A landscape with many peaks, sampled at points; each row gives a point and its height.
A climber steps from a point to the highest of its 5 nearest points, and stops where none of them is higher. Distance is the straight distance between rows; heights are no part of it.
Z_945: [  3,  15,  10,   9, -13,  -3,   0, -17,  20,  15, -17,   6,  15,  35,  -4,
   0,  10,  18,   7, -18,   5,  -9,  12, -12,  29,  14, -17,  29]  height 381
Z_84: [ -6,   7,   4,  15,  -6, -14,  -1, -17,   4,  24, -33, -11,  -5,  35,  19,
   1,  10,  -7, -16,  16,  -3,  12,   0, -23,  29, -27, -28, -19]  height 363
Z_895: [ -3,  -5,  -7,   5, -13,  -9,   2,  -9, -19,   5, -26, -23,  11,   4,  15,
   6,   0, -11,  -5,  -1,  -1,   5,  -8,  -5, -20,  -6, -33, -16]  height 385
Z_749: [ -1,  32,  -3, -16,  11,  -2, -17,  21,  13, -13,  23,  14, -24,   6,  13,
 -18,  -1,  -4,  -8,  29, -21,   2,  18,   0,  -2,  -7,  23,   2]  height 526
Z_104: [  0,  -3,  -3,   0, -14,   1,  -1, -21, -20,  -6, -29,   9,  28,   8,  13,
   3, -16,  -3,  17, -27,   0,  -6,   3,  12, -24,  26, -29,   9]  height 376
Z_826: [ -2, -16,  -6,  -4,  -9,  -3,  24, -16,  16,  12,  13,   4,  16,  20, -42,
   8,  22,  30,  13, -24,  -6, -13,   2,  -7,  47,  26,  11,  48]  height 449
Z_760: [ -5,  25,   5,  -6,  -9,  -4, -17, -18, -21,  -2, -25,   9,  10,  18,  31,
 -21, -19,  -4,  -4,   6,  -7,  10,  15,   6,  -4, -25, -14, -28]  height 487
Z_508: [ 20,  -6,   9,   3,  -5,  -4,   4, -16, -23,   5,  -9,  12,   8,  -9, -21,
  13,   5,   0,  11,  -3,   3,  11,   6, -18,  20,  -7,  17, -28]  height 592
Z_7: [ -7,  10, -18,  -5, -15,  14, -23,   3,   7,  18,  -5,  -1,  15, -20,  14,
 -20,  26, -30, -13,  15,   1,  21,   1,  -1,   7,  -1,  15, -35]  height 328
Z_407: [ -7,   3,  17,  -3,  13,   9,  24,  19,  14,  14,  20, -10, -14, -22,  -4,
   5,  11,   4, -18,   5,  11,  -4, -20,  -1,  18, -10,   4,  -7]  height 443
Z_572: [ -8,  25,   2,  -7,  12, -15, -11,  -2,  -9, -23, -10,  11,  -9,  31,  32,
 -13, -26,  -1,   2,  13,  -2,   1,   5,   9, -28, -11, -22,   1]  height 352
Z_825: [ 10, -13,   1,   3, -10,  -5, -11,  -5, -25,  -8,  -9,  -7,  23, -15,   1,
  14,   5,  -7,  21, -23,  -2,   3,  -4,   2, -12,  15, -13, -10]  height 327
Z_862: [  0,  -4,   5,  12,  15, -11,  18, -11,  21,  16,  -3, -11,   2,  29,  -7,
  14,  11,  18,  -7,  -6,  -1, -19,  -1, -15,  33,  -3, -21,  27]  height 438
Z_340: [ -8,   8, -13,  12, -18,   3, -11,  -4,  28,   9, -39,  -4,  26,  39,   3,
  -5,   1,  -2,  -8,  -9,  13,   7,   4,   7,   3,  27, -33,  29]  height 332
Z_141: [  2,  21, -17,   8, -18,   7, -24,   7,  22,  31, -17,  -9,  12,  11,  16,
  -8,  15, -10, -29,  12,  11,  11,   1,  -3,  27, -10, -17,  -1]  height 323
Z_392: [  1,   6, -16,  -1, -13,  16,   4,  12,  21,  20,   3,   7,  27, -22, -14,
  -2,  22,   9, -17,  -7,  28,   2, -12, -13,  42,  23,   9,  14]  height 213
Z_347: [  7, -14, -10,   3, -18,   5,  -1, -11, -15,   6,  -3,  13,  25, -34, -34,
   3,  10,  10,   6, -13,   5,  17,   0, -18,  20,  19,  25,   1]  height 532
Z_399: [  1,  23,  11, -10,   3, -11, -17,  -5, -15, -22,  -1,  27,  -6,   9,   9,
 -17, -26,   6,  20,   7, -11,   3,  12,  11, -17,  -6,   7,   1]  height 222
Z_371: [ -5, -10,  -7, -22,   8,  -2, -12,  20,  -1, -22,  38,  16, -30,   0, -25,
 -16, -15,  13,  -1,   9, -12, -19,  23,  12,  -5,  12,  31,  36]  height 88
Z_851: [ 19,   6,  21,  17,  -8,  -8,  10,  -1,  -3,   7,  -5,  -5, -10,  12,   1,
  15,   6,  -4,  -3,   4, -11,   1,  -5, -16,  12, -26,  -2, -22]  height 475
Z_664: [ -8,  -4,  10,  18,   6, -23,  17, -18,  15,  18, -40, -24, -14,  38,  29,
  -3, -13,  17,  -8,   8,  10,  -2,  -7, -10,   1,  -1, -34,  12]  height 371
Z_537: [ -7, -20,  -6,   5,  -2,   7,  13,  10,   8,   4,  -4, -20,   9,  -9,   3,
  22,   7,   2,  -6, -15,  -2,   2, -11,  -1,   2,  13, -18,  15]  height 277
Z_124: [-18,   1,  13, -14,  23,  17,  31,  23,   7, -11,  39,  -9, -25, -42, -13,
   5,   0,  11, -14,   4,  18, -11, -19,  13,   7,   4,  16,  18]  height 451
Z_910: [ -7,  22,   4,   7, -10,  -7, -12,  -3,   9,  13, -21,  -2,   1,  28,  25,
  -8,   1,   1, -16,  22,  -4,   3,  16,   2,  12, -26, -27,  -7]  height 409
Z_806: [ 17,   3,  15,  -2, -13,   4,  -7, -21, -14,   9, -16,  17,  21,  10,  -1,
  -6,  -7,  10,  17,  -1, -17,   6,  13, -15,  14, -18,  12, -21]  height 557
Z_912: [-17,  -9,  -7, -19,   4,   7,  -7,  13, -15, -24,  24,   9,   4, -45,  -5,
  -9,   0, -13,   0,   3,  12,   8,  -4,   5, -21,  31,  33,  -5]  height 250
Z_276: [  6,  -4,  14,   6, -11, -12,   5, -11, -13,  -1, -27,  -3,  16,   7,   6,
   3,  13, -18,   5,  -3,  -4,  20,   0,  -1,   8, -20, -21, -46]  height 617
Z_966: [  0,  -4,  -9,  -7,   2,  -1, -20,  -1, -18, -17,  24,  19,  -9, -30, -17,
   1,  -7,  -1,  13,  13, -10,   6,  -2, -11, -16,   7,  37, -11]  height 168
Z_290: [-10,   4,   9,   2,   1,  -2, -15,   7,  -6, -10,   1,   2,  -4,  16,  14,
   8, -11,   5,   5,  -5,  -2,   1,  13,  13, -16,   9, -14,  23]  height 322
Z_703: [  2,  12,  -5,   8, -12,   7, -16,  -7,  26,  17, -33,   7,  11,  42,  10,
 -11,  -7,   8, -15,  -4,   8,   0,  14,  -1,  18,   7, -22,  23]  height 343
Z_715: [ -3,  -9, -16,  -4,  -7,   6, -12,  22,  -3,  -4,  14,  12,  14, -27, -14,
  -9,   6,  -3,  -1, -12,   1,  -6,   7,   0,   5,  32,  10,  22]  height 300
Z_480: [ -1,   7, -24,  -2, -18,  16, -16,  15,  16,  26,  -8, -13,  30, -16,   4,
 -21,  17, -26, -30,   3,  15,  10, -12,   0,   5,   2,  -3, -14]  height 259
Z_667: [ 16,  -9,   6,   1, -16,  -9,   0, -24,  -8,  13,  -2,  16,  22,   2, -32,
   6,   4,  24,  16, -16,  -4,   0,  14, -12,  34,   4,  28,   9]  height 537
Z_487: [ -4,  11, -22, -13,   8,   0, -30, -10, -26, -16,  -5,  -9,  26,  -8,  21,
 -14,  -4, -43,   7,  15,  -9,  18,  -3,  32, -42,  14,  -8, -18]  height 149
Z_4: [  7, -13,   4,   2,   5,  -1,  11,  -2, -15,  -6,  -1,   0,   3, -31,   9,
  13,  19, -12,   6,  -9,  -5,   5, -22, -12, -15,  -6,   9, -46]  height 326
Z_272: [-20,   1, -24,  13, -10,  11, -10,  18,  28,  23, -19, -21,  19,   4,   9,
  -6,   5, -30, -33,   7,  11,   2, -20,  15, -15,  13, -34,  15]  height 287
Z_352: [ 14, -12,  17,   6,   1,  -5,  18, -29,   1,  11,   7,   0,   1,  25, -24,
  14,  10,  30,  30, -21, -11, -12,   8,  -7,  30,  -6,   1,  15]  height 593
Z_247: [ -4,   3,   6,  -9,  -7,  20,  24,  17,  13,  19,  25,   4,  -4, -32, -22,
  -3,   5,  15, -21,  -1,  18, -11, -10,  -3,  38,   2,  24,   2]  height 372
Z_379: [ 11,   2,   9,  -4,  25,   5,   3,   5, -18, -15,  28,  15, -39,  -1, -18,
   4,  -6,  12,  20,   9, -12,   1,  -2,   6, -17, -20,  27,  -3]  height 162
Z_71: [  3,  19,   8,  -5,  13,  -1, -14,  -3, -15,  -7,   6,  13, -19,   6,  16,
  -1,  -1, -12,   3,  15, -13,  -3,  -4,  -5, -23, -15,  -1, -29]  height 239
Z_796: [ 14, -16, -12,  -7, -18,   0,   6, -17,   2,   4,   9,  29,  -1, -29, -46,
   2,  -1,  -4,   4,  16,  -3,  10,  13, -32,  25, -17,  45, -29]  height 33
Z_756: [ -2,   1,  -6,   2,  -6,  -1,   5,  14,   7,  20, -11,  -8,  11, -12,   9,
   8,  17, -18, -22,   8,  13,   5, -20,  -6,  15,  -9, -15, -23]  height 334
Z_685: [  6,   8,   0,  -6,  -8,  12,  20,   3,  26,  20,  21,  15,  -4, -24, -40,
 -18,   4,   6, -18,   9,  18,  -5,   3, -15,  51, -18,  46,   6]  height 319
Z_118: [ 27,  -5,  13,  -4,  18,   0,   8,   0,   7,  -7,  18,   6, -44,  21,  -5,
   7, -11,  18,  12,  17, -12,  -2,   9,  -4,   5, -45,  11,  -5]  height 288
Z_948: [  8,  -6, -12,   9, -18,  -1,   0,   2,  -8,  20, -25,   1,  35, -22, -10,
   5,  21,  -3,   1, -15,  14,  18,  -5, -16,  13,  16,  12, -11]  height 478
Z_189: [-14,  10,   1,  -4,  -7,  -5, -22, -17, -13, -17, -20,  24,  21,   8,  13,
 -17, -27,  -1,  18,  -2,   4,  -2,  12,  14, -26,  21, -11,  18]  height 285
Z_439: [-12,   2,  12,  -4,  25,  15,  30,  24,   7,   5,  36,  -5, -37, -30,  -9,
   8,   7,  -5, -10,  14,   7,  -2, -28,   2,  -9,  -8,  25, -10]  height 555
Z_884: [  9,   5,  10, -15,  -1,  -7, -12, -10,  -9, -20,  18,  33, -22,   1, -24,
 -18, -18,  15,  21,  27, -19,  -2,  31, -10,   0, -22,  43,  -6]  height 22
Z_218: [  5,   1,   8,   3,  23,  -3,   2,   8, -26, -21,   0,  -7, -13,  -3,  21,
  11, -11,  -3,  17,   3,   3,  -3, -11,   6, -35,  -2, -15, -19]  height 137
Z_883: [  6,  -1,   9,   4,   0,   7,  25,  10,  25,  12,  20,  -7, -11,  -9, -18,
   7,  17,   9, -10,   5,   2,  -9,  -8,  -4,  36, -21,   9,   0]  height 380
Z_130: [-13,   5,  -2, -13,  15,   3,  -8,  11,  -2, -14,  28,  10,  -7, -26,   8,
  -1,   5, -23,   4,  16,  -3,   9, -12,   8, -36,   4,  32, -24]  height 618
Z_938: [ 10, -26,   2,  13,  -1,  -1,  19, -13, -13,   0,   8,  -2,  14, -13, -23,
  24,   6,  11,  28, -37,  -4,   2,  -5, -10,  23,  21,   2,  12]  height 384
Z_444: [ -5,   8,  11,   5,   8,  -6,  -2,  17,  11,  -2,   9,   1, -29,  13,   8,
   5,   3,  10,  -2,   7,  -5,  -6,   2,   1,  -6,  -4, -15,  14]  height 237
Z_969: [  1, -12,   3,  25,   1,  -2,  27,  -2,   8,  13, -10, -32,  12,  -8,   6,
  22,  20,  -4, -15, -14,   7,   5, -22,  -8,  27,   4, -12,   8]  height 315
Z_385: [ -4,  13,  -2,  -8,  -3,   5, -19,  -7, -14, -11,   2,   5,   3, -25,   0,
 -10,   9, -22,  -1,  19, -11,  15,   1,  -6, -30,   1,  30, -35]  height 256
Z_85: [  7,   9,   6,   2,  -4,  -4,   5, -16,  23,  14, -12,   2,  10,  47,   0,
   3,   5,  23,   5,   6,  -9,  -2,  18, -16,  32, -21,  -9,  15]  height 378
Z_591: [  6,   4,   7,  -3,  -5,   3,  -2,   7,  14,   6,  19,  12, -16,  11, -18,
 -16,  -3,  13,   1,   7,  -8, -15,  33,  -4,  23, -15,  23,  25]  height 344
Z_792: [ 11, -13,  10,  -2,  23,  -4,   9,   5, -18, -21,  15,  10, -25,  15, -12,
  18, -12,  24,  29,  -7, -11, -11,  12,  17,  -6, -10,   5,  16]  height 179
Z_790: [ -2,   2, -19,  20, -12,  -8,   3,   1,  29,  16, -18, -13,  20,  18,   0,
   8,  21,   7, -18, -11,  17,  -5,  -9,  -3,  26,  12, -29,  35]  height 373
Z_676: [  2,  21,  11,  -4,  -7, -15,  16, -27, -17,  -7, -42,  -2,  10,  18,  35,
   2, -16,   7,   0,  -9,   1,   9,   1,  -9,   4, -28, -24, -37]  height 547
Z_282: [ -8,   1, -10,  -1,   5,  -4, -15,  16,  -1, -26,  19,  17,  -4,  12,   2,
 -10, -17,   9,  24,  -8,  -2, -17,  18,  19, -16,  30,  15,  39]  height 181
Z_560: [  5, -15, -18,   0, -14,   8, -17,  -3,  -8,  -1, -14, -14,  30,  -9,  12,
  -3,  -8, -32,  -3, -10,   6,  12,  -8,  15, -28,   9, -24,  -1]  height 295
Z_177: [ -6,  25,  15,  -4,  12,  -6,  -5,   3,   2,  -5, -15,  -2, -28,  32,  30,
  -8,  -5,   3, -19,  21,  -8,   2,  12,  -4, -10, -34, -24, -14]  height 354
Z_632: [ -1,   3,   8,  -1,  19, -12,  -2,  14,  -1, -18,  21,   8, -28,  11,   2,
 -11, -16,  17,   5,  -2, -11, -16,  18,   8, -12,  -3,   8,  20]  height 201
Z_970: [ -5, -11, -12,   0,   3,  13, -11,  13,  -7, -11,   5,  -9,  14, -15,  16,
   8,  -5, -29,  -6,   1,   1,  10, -18,  16, -38,  15, -15,   8]  height 324
Z_153: [ 22,  -7,   4,  -3, -13,   0,  15, -28,  15,  10,   0,   7,  -6,  14, -31,
 -12,  -5,  18,  23,   0, -15,  -9,  26, -12,  44, -27,  26,   9]  height 476
Z_210: [  6, -14,   3,  16, -11,   1,  10,  -2, -10,   9,  -6, -16,  35, -20,   5,
  17,  12, -10,  -2, -11,   5,  14, -17, -12,  14,  15, -14, -11]  height 390
Z_577: [ -3,  -2,  15,   2,  -2, -10,   6, -22,   0,   4, -17,   7,   2,  28,   2,
  11, -15,  22,  10, -14,  -7,  -9,   2,  -2,  -2,  -8, -20,  14]  height 397
Z_677: [ 30,  -1,   2,   2,  18,  -3,   2,  -6, -26, -24,  17,  22, -32,  -2, -16,
   7, -23,   9,  33,   7, -15, -11,  -5,  -6, -19, -24,  36, -18]  height 15
Z_730: [  9, -15, -18,   4, -25,   9,  -8,  -6,  -9,  13, -17,   0,  41, -19,   3,
   0,  18, -33, -15, -15,   5,  18,  -5,   4,  -1,  13,  -1, -13]  height 415
Z_524: [ -2, -13, -29,  19, -20,   8,  -4,   2,  12,  15, -34, -25,  31,  10,   8,
   3,   7, -29, -20,   1,  16,  18, -11,   3,   2,   1, -36,  -5]  height 265
Z_320: [ -8,  10,  -3,  -4,  -3,  -2, -19,  20,  16,  -9,  14,   6, -13,  20,   3,
 -14,  -3,  16,   5,  -3,  -7, -15,  28,  14,   6,  26,  -9,  47]  height 223
Z_263: [-19,  11, -21,  -8,   1,  15, -27,  23,  16,   8,   8, -14,  10, -10,  20,
  -8,   7, -35, -25,  29,   1,   9,   2,  24, -22,   9, -13,   1]  height 264
Z_49: [-13, -10,  -3,   2,   3,   1,   2,  16,  10,  11, -11, -31,   2, -10,  22,
   9,   7, -29, -28,  14,   9,   2, -17,   6, -19,   3, -21, -23]  height 382
Z_65: [  4,  20,   9,   0,  17, -18,   2,  -8, -31, -24, -12,   6, -13,  12,  29,
  -1, -25,  -2,  18,  -2,  -5,  -3,  -5,   3, -40, -24, -14, -38]  height 195
Z_76: [ -9,  -4, -12,   4,  20,  -8,  -4,  17,  -4, -13, -10, -38, -14,  -4,  27,
   3,  -5, -33, -19,  12,   5,   4, -22,  15, -45,   3, -30, -18]  height 398
Z_816: [-22,  -3, -30,  10,  -4,  24, -27,  12,   2,  -3,  -2, -18,  11,   4,  14,
  -8,  -6, -31, -27,   8,  10,   4,   1,  28, -39,  24, -24,  17]  height 364
Z_424: [  1,   4,   2,   9,  -7,  -1,  10,   6,  17,  32, -14, -19,   2,  -1,  15,
   2,  29, -18, -22,  12,  10,   6,  -9, -13,   9, -16, -17, -33]  height 330
Z_147: [-13,  -5,   4,   1,  20,  -1,   5,  22,   9, -20,  25,  -8, -36,  18,   0,
  14,  -9,  19,  -1,  -9,   2, -16,  10,  17, -16,  14,  -7,  41]  height 200
Z_120: [ 11,  -4,   7,  -4,  14,  -2,   1,  21, -15, -14,  20,   5, -14, -17,   2,
  18,   7,   0,   3,  -5,  -6,  -6, -16,   3, -15,   0,  16, -19]  height 148
Z_328: [  5,  -5, -27,   9, -18,  21, -13,  -1,   3,  19, -25,  -9,  51,   2,   4,
   0,   7, -25, -16, -16,  24,  16,  -7,  15,   9,  23, -11,   9]  height 345
Z_930: [  9, -18,   7, -10,  -7,  -8,   9, -31, -15,  -5,   8,  18,   8,  14, -36,
   3,  -3,  36,  37, -25, -11, -18,  17,  -2,  14,  17,   9,  21]  height 461
Z_192: [ -5,  17,   5,  -4,   9,   1,   4,  14,   9,   6,   9,  -5, -18, -16,  14,
   3,  11, -15, -17,  19,  -9,   3, -14,   3, -10, -13,  -1, -28]  height 275
Z_83: [-11, -26, -17,   8,   8,   7,  -8,  10,   3,   1,  -8, -34,   1, -13,  17,
   6,  -1, -30, -22, -12,  15,  -6, -23,   8, -35,  11, -30,   1]  height 388
Z_496: [-20,  10, -12,  10,   4,  -7, -20,   9,   1, -13,   7, -11,  -4,  21,  22,
  -9,  -8, -10,  -9,  12,   7,   7,   0,  12, -42,  10, -27,  17]  height 514
Z_8: [-11,  12, -13,   2,  -9,  -1, -13, -10, -25, -25, -22,  -5,  17,  11,  21,
 -12, -29, -20,   0,   8,   0,   3,  -2,  22, -42,   3, -27,   3]  height 296
Z_179: [  0,   6,   2,  -2, -15,  -6,  -9, -22, -12,   3, -23,   7,  21,  13,   5,
  -8,  -6,  12,  11, -16,  -4,   3,   9,  -6,   4,   9,  -6,  -5]  height 501
Z_984: [  3,   3,  11, -10,  11,  17,  27,   5,  22,  13,  20,   2, -24, -33, -28,
  -9,   5,   0, -15,  15,  13,  -6, -13,  -3,  19, -21,  47, -19]  height 305
Z_145: [ -7, -16,  11,  -3,   6,  17,  25,   8,   1,   1,  18,   3,  -6, -45, -19,
   0,   4,  -3,  -2,  -2,   8,   4, -12,  -6,  15,   1,  31, -10]  height 353
Z_607: [ -1, -14,  18,   1,   6, -14,  11, -14,   0,   0, -11, -10,  -7,  23,  -6,
  18,   5,  26,  20, -21,  -1, -18,   3,   3,  -3,  24, -23,  27]  height 298
Z_877: [ -2, -26,   2,  -7,  16,   1,   7,  15, -32, -22,  24,  -1,  -5, -36, -10,
  17,   6,   3,  16, -14,   4,  -2, -21,   3, -21,  22,  16,   3]  height 89
Z_224: [-16,  19,   1,   5,  -5,  -9, -15,   6,  26,   1, -22,  -8, -10,  36,  22,
 -18, -12,  10, -11,  10,   2, -10,  11,   5,  -5,  -2, -35,  26]  height 365
Z_26: [  3, -15, -13,  -9, -11, -10,  -7, -16, -14, -18,  15,  27,  -3,   1, -26,
  -9, -18,  21,  25,  -9, -11, -15,  19, -10,   8,  21,  30,  22]  height 341
Z_781: [ 21,  17,  11,   3,  -1,  -9,   1,   5,  18,   5,   8,   4, -21,  17,  -3,
  -8,   0,  13,  -7,  10,  -5,  -7,   9,  -6,  33, -29,   7,  10]  height 311
Z_987: [ -4,  -9,  16,  13,   2,  -5,  14, -26,   5,  11, -30, -10,  12,  36,   7,
  10,   5,  19,  10, -16,  -2,   0,  -5, -10,   8,   2, -34,   6]  height 333
Z_257: [  1,   3,   0,  -3,  13,  -9,   1,  11,  -7,   0,  -6, -21,  -7, -11,  19,
  10,  18, -37,  -2,  23,  -9,  -7, -15,   1, -33, -11, -11, -53]  height 236
Z_103: [  9,   8,   2,   2, -19,   3,  -6,   4,   6,  25,  -3,   1,  21, -10,  -3,
  -1,  26,  -9, -15,   5,  -6,  19,  -3, -18,  34, -14,  13, -28]  height 406
Z_812: [-20,   3,  11, -17,  16,  12,   9,   9,  15,  -5,  29,  15, -21, -44, -18,
 -21,   1,  -8, -15,  14,  10,   3,  -3,  -5,   5,  14,  37, -12]  height 369
Z_718: [  0,  20, -14, -16,  17, -12,  -6,  -9, -29, -28, -15, -11, -10,  10,  34,
  -2, -10, -32,  13,  21, -11,   2, -17,  21, -47, -12, -15, -50]  height 70
Z_143: [  4,   2,   3,  -1, -15,   2, -15,  -6,  -5,   2,  -4,  24,  15,   8,  -7,
  -9,  -5,  12,  15, -20,  -5,   1,  26,   1,  12,  24,   4,  15]  height 422
Z_333: [ -4,  -6, -15,  -8, -19,  12, -29,   1,  -6,   2,  -7,   1,  29, -26,  12,
  -2,   3, -20,   4,   2,  -3,   8,  -1,  17, -13,  23,  -2,   1]  height 310
Z_440: [  8,   2,  -2, -11,   2,  -4,  -7, -20, -14, -19,  16,  24, -23, -19, -31,
  -5, -10,   4,  11,  17, -10,   5,  22, -21,  -9, -21,  48, -24]  height 59
Z_388: [ 15,   4,  16,   2,   1,  -6,  -3, -13, -27, -11,  -2,  12,  -8,  -5,   3,
  -1,  -2,   0,   7,   9, -13,   7,   1, -19, -12, -27,  10, -40]  height 463
Z_301: [-12, -11,  -1,  -2,  20,   5,  -6,  22,   0, -13,  17, -26, -10, -21,  26,
  12,   7, -24, -15,  10,   4,   5, -20,  12, -40,  15,  -3,  -5]  height 515
Z_892: [ 35, -11,  23,  11,  -3,   1,  19, -25,  -5,   8,   0,   9, -18,  14, -15,
  12,  -6,   7,  22,  -1, -13,   0,  -2, -14,  27, -37,  11, -15]  height 400
Z_149: [ -7,  12, -11, -18,  15,   1,  -4,  14,  12, -19,  42,  16, -33, -20, -28,
 -20, -10,   0,  -7,  18,  -5,   2,  16,   2,  -4, -15,  48,   4]  height 49
Z_337: [-11,  13,  -2, -10,  12,   8,   5,  30,  20,   1,  31,  -6,  -7, -15,  -4,
 -13,  10,   3, -16,   2,  -3,  -6,   1,   8,  -2,   1,  10,  13]  height 314
Z_376: [ -7,  -3,   9,   0,  -9,   0,  16, -35,   4,   3, -50,   2,  38,  29,  15,
   7,  -4,  23,  19, -19,  10,  -7,   1,   6,   5,  23, -36,   9]  height 331
Z_423: [ 14,  -4,  11,  -8,  -1,   0,   3, -16, -23, -16,   5,  19, -11,  16, -17,
  -2, -22,  24,  31, -12, -15, -14,  17,   7,   5,   7,  21,  14]  height 329
Z_310: [ -6, -13,  -5,  -3,  -7,  13,  27,   1,   3,  10,   7,  -2,  17, -35, -21,
  -1,   5,  15, -14, -24,  36,  -2, -19,  -4,  49,  29,  18,  31]  height 226
Z_809: [  6,   4,  18,  10,  19, -10,  11,  -6,  -2,  -8,  -8,   0, -26,  26,  21,
  10, -18,  11,   8,   0,  -1,  -3,   0,   0, -18, -21, -19,  -9]  height 291
Z_536: [ -4, -15,  -5,  -5,   1,   7,   9,  26,   6,   3,  31,   5,   1, -14, -21,
  -6,  -2,  24,   0, -11,   5, -14,   4,  -2,  36,  11,  17,  33]  height 224
Z_92: [ -2, -10,   2,  -6,  14,  -6,  13,   8,   7,  -6,  22,   2, -34,  22, -25,
  10,  -9,  28,  16, -10,  -5, -17,  21,  16,  12,  -9,  -1,  41]  height 225
Z_315: [-15,  -7,  -2,  19,  14, -17,  -9,  12,  15,   3, -19, -29, -24,  15,  22,
   0,  -2,   8, -18,  15,   7,  -9,  -8,  -4, -34,   2, -33,   7]  height 407
Z_617: [  4,  -7,  -9,   3,  -4,   4, -10,  11,  11,  13,  -1,  -5,  14,  -7,   7,
  -2,  16, -13, -12,  -6,  -5,   8, -10,  -1,  -2,   1,  -3,  -4]  height 289
Z_332: [ -3,  12,  11,   0, -16,  -6,  11, -37,  14,  20, -37,  -3,  26,  43,  15,
  -9,  -2,  14,   9, -15,   3,   4,   9,   0,   7,   8, -32,  18]  height 350
Z_900: [ 13, -10,  14,  -4,  21,   2,  20,  10,   6,  -2,  35,  -2, -44, -10, -20,
  17,  -4,  14,   4,  -5,  -3,  -6,   3,   8,   1, -23,  28,   4]  height 655
Z_128: [ -2, -18,  -3,   8,  -4,   7,  20,  11,   8,   9,  20, -13,  10, -24, -16,
  15,   5,  13,  -4, -23,   7,  -6,  -9,  -9,  22,   7,   9,  19]  height 269
Z_231: [ -4, -12,  -4, -11,   5,  -7,  -9,  15, -16, -28,  24,   8,  -8, -26,  -8,
   1, -14,   9,  15, -15,   1,  -1,   2,   4, -21,  19,  17,   9]  height 80

Where does a climber stop that starts at each point below?
Z_141: Z_276
Z_560: Z_508
Z_756: Z_508
Z_177: Z_276
Z_7: Z_508
Z_231: Z_352
Z_537: Z_508
